A landscape with many valleys, sampled at points; each row gives a point and its height.
A ball rolls from a point to whichever of its 2 nearest points has the largest drop for the distance, and stops where none of them is lower. Distance is the straight distance between rows; heights are no part of it.
Z204: [ 27 -30   0  12 -13 -58 -15  23  -1  20 -16 -31  37  20  -9   4  10  24
 -14 -32 -10  19]  height 37.0
Z420: [ -9   1  25 -18  32  12  16  -8  31   6  18  37  -4 -22   6   6 -50   6
  35 -13 -24  -5]  height 79.2
Z622: [ 14  -1  39  15 -36  -6   9  18 -18   6  19 -21  34   7  12 -43   0  35
  16 -24  36  48]  height 14.7
Z772: [-40  16 -19   3  11 -14 -11 -14 -20 -16  -8   8 -14   1  -9 -15   2 -29
   2  34  20 -19]  height 34.7
Z92: [  0  13   3 -10  35   5  10  29   9   2  30  18 -20  23  24  16  -2  -2
  38  -8  26  24]  height 38.7
Z890: [ 20  -7  19  -4 -22 -31   2  -6  -8  16 -20 -18  66  33 -11 -17   9  31
   8  -9  27  28]  height 18.2
Z941: [-33  10   6 -32  40  13  -1 -34  27  16 -17  28  -5 -19 -14  49 -27  -6
  32   0 -46 -35]  height 63.3
Z201: [-15  24  15 -15  22  38 -12  35 -11  -6   4   1 -46  17  10  28  26  20
  -7 -12   5  26]  height 35.6
Z559: [ 15 -13 -19  -2  10 -31 -12 -32 -22   2 -35   9 -23 -34 -10  22 -11  -4
 -43  10 -14 -26]  height 50.6
Z344: [ 26 -11  -2   1 -16  13  10 -35  35  -7   7  13  32 -20   7 -21 -36   3
  15  12 -31 -33]  height 34.8
Z816: [-15   5 -11   5  22 -51   6  -9 -26 -12   6   9   8  -1  -6 -16  -3 -21
  10  26  26 -20]  height 23.6
Z138: [ 29 -45 -37   6  11 -19  -8  30  31  30  -4  14 -32  16  16  18   7 -14
   9 -33   0  17]  height 37.5
Z737: [ 49 -17 -19   1 -11  -6  10 -61   8  -7 -22  -7  32  -9   3  14  -1  -4
  -5  16 -19 -36]  height 47.0
Z907: [-18  12  11 -12   8  -6  10 -28  -4 -14   0  -2  19 -16 -15  21 -15  -1
   2  39 -27 -41]  height 48.8
Z50: [ -5  10  28   9 -28  17 -18  28  -6  -3  21 -32   2  25   2  -3  31  20
 -23  15  -9   7]  height 40.9
Z478: [ 17 -23  -5   1   3  -4 -26  28  32   3  23 -15   8  36  19  19  18   4
  -4   2  -8 -12]  height 36.2
Z898: [ 38 -21   0  -1 -17 -37 -16   8  11  14   2 -15  25  24   3   9  18  13
 -19   8 -11  -9]  height 40.1
Z724: [  9  11  -4  -5  27 -31  -3 -42 -25  -7   0 -28  30   0  -6  60  26  -2
 -12  25 -19 -40]  height 46.8
Z545: [  8 -18  14  14 -32 -35  17  11 -13  27   7 -22  64  14  -5 -37  -5  20
  22 -31  38  44]  height 16.2
Z475: [ 19 -27 -31  -1  -2  13 -16  12  17  21 -29   3 -38   7   7   7  19 -13
 -17 -22  -8   3]  height 43.1
Z659: [ 31 -30 -40  22 -22 -30 -10 -43  -1  10 -33  -7  20  -2   1  -9  16 -15
 -40   8 -18 -24]  height 50.1
Z369: [ 55 -27   5 -11 -30 -16   3  31   8  31 -12  -5 -13 -13  -6   1  -7  22
 -24 -32   3  24]  height 13.8
Z361: [ -3  18  40   5  -3  43  32 -26  11 -22  20  15  37 -21   3 -35 -29  24
  26 -23 -37   4]  height 14.5
Z507: [  7  -7  -2   1 -15 -32   1  14 -26   9 -21 -11 -10 -15 -21 -14   0  -4
 -21  -4  15   2]  height 32.6
Z111: [-49  20  29  -7   6  21   2  -3   1 -15  21   5   1 -14 -14  15 -18   6
   7  23 -30 -23]  height 39.8
Z929: [ 37 -39 -38   6  -3 -30 -21 -16   9  18 -25   2 -15   4   0   6  12 -14
 -26 -14 -12 -12]  height 46.7
Z831: [ 42 -13   4 -16 -14 -12  13 -55  15   1 -16   2  50 -15   4  -9 -34  22
   1  17 -11 -16]  height 41.1
Z213: [-30  11 -26  27 -23  -7  -3  -5 -13 -22  -3  -8   3   7 -10 -44  10 -35
 -17  19  19  -4]  height 24.4
Z977: [-18   6   7  -7   0  17  -5  47 -16   1 -21 -11 -41  10 -16  14  31   4
 -26 -20   5  11]  height 32.5
Z889: [-32  19   8 -22  22  51  -9 -24  32  11   7  14 -14  -7  -8  57 -11   3
  30  11 -51 -24]  height 67.6
Z497: [ -2   6  16   9 -32  -1 -15  -2   0  -5  22 -12  30   7   6 -36  -9  22
 -15  40  -7  -7]  height 12.3
Z933: [  3 -33  -5  18 -17 -44   4  30 -18  13 -17 -19  17   7 -17 -28  -2  -3
 -10 -30   8  19]  height 34.9
Z465: [ -9  24   7 -20  -1  23  18 -18 -21 -18 -21   2 -13 -29 -20   7   0 -16
  -3  10   5 -20]  height 35.5
Z866: [-13  15 -16  12  14  42   5   4   1 -20   9  14 -31   7  16  -9  15 -10
   9  -7  21  15]  height 19.8
Z708: [ 27  -5  11 -15  13 -15  26 -17  13   8  19  23  -5 -39   6   1 -57  14
  24 -10   1  -9]  height 80.5
Z858: [-11   6  30 -11   7 -11  18  11 -20   5   7  20 -24 -37  -4 -16 -30  13
   1   6  14   7]  height 26.7
Z330: [  3  -4 -13 -11   7  35 -11   5  16  14 -10  31 -57 -10  19   0 -20   5
 -14   8  -9  11]  height 75.8
Z257: [ 45 -13  33 -20 -24 -29  -5  20   1  28  10 -19  18   0  -4  -4 -13  37
 -12 -15  13  34]  height 7.9
Z366: [-18  -8  14  32 -16 -19   7  59 -17  17  13  -4 -12  -6  -3 -27  12  12
  -5 -44  22  45]  height 15.2
Z440: [-15  26 -15  -7   1  61   9 -23  -4 -18 -31  23 -53 -26  -4   3   2  -8
 -18  -6   6  12]  height 73.6
Z364: [-18  18   4  -4   7  46  16  -4   1  -5 -17  34 -53 -34   5 -19 -30   8
 -13  -3 -13  10]  height 74.7
Z997: [-41  25   1   2   4  73 -13 -16  14   5  10  13 -34 -11   7  37  -1   9
  13  23 -48   1]  height 70.3
Z700: [ -7  -2 -30  19  -5   3  10  -3   1 -19 -18 -16  13  19 -17  -7  29 -46
  11 -21  18  -6]  height 34.6
Z124: [ 13  14 -11  10   1  -7   1 -76 -23  -3 -10 -36  46 -17 -16  45  20   6
  -9  36 -29 -31]  height 53.4
Z877: [ -7   5  46  -5 -12  -4  -5   5   3  -7  28  -1  38  -9   5 -37 -36  34
   3  20 -11  -6]  height 5.5
Z585: [-45  11 -46  14   8  18  -3  16   5 -17 -34 -10  -5  27 -16   6  39 -43
  11 -30  12  16]  height 39.4
Z833: [ 18 -33 -18  28 -16 -44   8   8   9  12  26   3  19  12  13 -40  -3 -18
  20  -3  28   8]  height 5.7
Z981: [-35  34 -29 -15  24  51 -13  -9 -10  -8  -9  18 -42  13  22   0   6  -7
  11   8  11  25]  height 23.8
Z471: [ 15 -25 -36   9  10   1   0  11  20  18   7  30 -35   9  23  -8  -9 -21
  21 -17  23  20]  height 29.3
Z810: [ 17 -16 -18  23   3 -11  14   6  13  -1  32  17  -8  -3  25 -28 -13 -15
  29 -12  34  14]  height 18.7
Z46: [-25   9  24   7  -5 -18  -8  32 -17  -1  10   8 -18 -20   5 -38 -21  14
 -21  18  21   7]  height 22.6
Z85: [ -9  11   7  -5 -11  15   3  13 -18 -14 -11  -6 -25  -7 -15 -10  10  -5
 -16   6   5   0]  height 28.7
Z953: [ 34 -14  11 -18   3  -6   2  21   3  10   1  -4 -25  -1  -4  20   3   6
 -11 -16   7   7]  height 21.4
Z588: [  0  10 -16  -7   1   8   0 -38 -19  -5 -44   5 -16 -24 -20  18  -4 -26
 -26  19  -2 -34]  height 44.2
Z913: [-24  20 -18 -16  27  22  -7  -1 -15  -1 -17  11 -33  12  -2  32  20 -24
   6  11  14  -6]  height 1.8
Z318: [-32   5  -1 -12  15   9  -3 -48  13   9  -8  17  10 -22 -18  29 -18  -8
  17  25 -60 -48]  height 57.3
Z633: [-14 -21  -7  13  -2 -10 -36  57  21  18  13  -4 -13  38  18  -1  27   7
 -10 -13  -4  18]  height 40.5
Z553: [  4  -5 -15   9  23 -67  11 -12 -34  -4 -15 -28  55  18 -15  14  29 -12
  -1 -13   5  -9]  height 28.3
Z589: [  2   3  25  -4  21   5  -9  33  20 -17  53   2  -3  32  29   7   2   2
  19   6  11   7]  height 45.2
Z791: [-23  10 -33  -8  26   7  -3  10 -17   3 -27  10 -28  26 -10  25  17 -39
  22 -22  29  20]  height 23.2
Z723: [  6   3 -17   7  -8  23  17 -16   9 -20  -2  -3  13   1   7 -16  12 -36
   5   4  15 -23]  height 24.0
Z853: [ 14  -1   4  -5  -8 -33   5  -8 -19  -7  -5 -23  49  17 -10  -8  14   3
   7   4  14   2]  height 22.0
Z777: [-13  12  37 -29  11   4  13  10  -2  -7  12   8  -8 -24  -1  11 -30  25
  -4   8 -17 -10]  height 32.4
Z188: [ -5  -2   2  18  -3 -43   7   6 -12 -18  19   1  20  11   0 -40   4 -22
  26  14  38  -3]  height 9.5
Z22: [  5   7  14  -8  -5  47  29 -26  24 -24  16   9  18 -20   7 -14 -23   1
  20  -5 -18 -16]  height 23.9
Z734: [-10  26  57   0 -16  16  17 -12  -6 -21  21   6  42 -21   6 -37 -37  43
  12  -4  -6  18]  height 10.0
Z878: [  3  10  -1  21  -6  30   6   3  23 -29  21   2   5   9  24 -22  13  -7
   8  -1  13  -3]  height 4.0
Z253: [-39  27 -27  -4   0  84 -16 -24   2  -1 -15  10 -46 -16  -1  24   9  -7
 -12  24 -15   5]  height 72.1
Z486: [ -7  -1 -10  16 -34 -15 -15 -12 -20  -8  -9 -18  32  11  -7 -44  10   3
 -27  31   3  -6]  height 17.9
Z963: [  4   4 -21   3  19 -33  -5 -15 -14  -7 -12 -22  28  20  -8  43  41 -24
   5   4   0 -29]  height 36.9
Z600: [-16   0 -11  -5  27 -16   3  34 -10   5   7   8 -18  22  -2   3  20 -16
  14 -16  25  20]  height 31.5
Z243: [ 18  -2  35  11 -21 -14   4  45 -12  16  20 -19   5   3   1 -15   6  27
  -6 -39  22  47]  height 12.4
Z421: [ 40 -16   6  -7   5 -25  -2  37  22  13  24 -16   4  23  10  16   4   9
   2 -29   7  15]  height 29.2
Z799: [ 23  -2 -12   5 -20  15  -6 -63   8  -7  -9 -25  24 -22  -9  46   9  -6
  -1  38 -39 -44]  height 53.5
Z984: [  9  -6  -2 -30  27  27   3  -2  28  13   4  32 -29  -9  19  25 -36   9
   5   2 -23  -6]  height 77.4
Z135: [-10  14  38  -3   3  40 -25  42   5 -12  37 -14 -24  17   4  20  24  29
 -20   9  -8   9]  height 38.8
Z896: [-31   0   2  17  -7 -25 -11  51 -18   4  -3  -1 -20   6  -8 -35  11  -8
 -21  -6  28  26]  height 18.5

For each start below, name the point where the ball stops.
Z659 => Z833
Z589 => Z257
Z898 => Z257
Z831 => Z877
Z364 => Z243
Z907 => Z243
Z124 => Z243

Call two points neighbours if one is among the 2 nearest of the other. Go from one point of each pair to the other, from neighbour to neighbour, staying as low as possible. Name the highest point that can't be avoided.
Z877 and Z85 => Z50
Z85 and Z243 => Z898
Z877 and Z833 => Z772
Z913 and Z878 => Z981
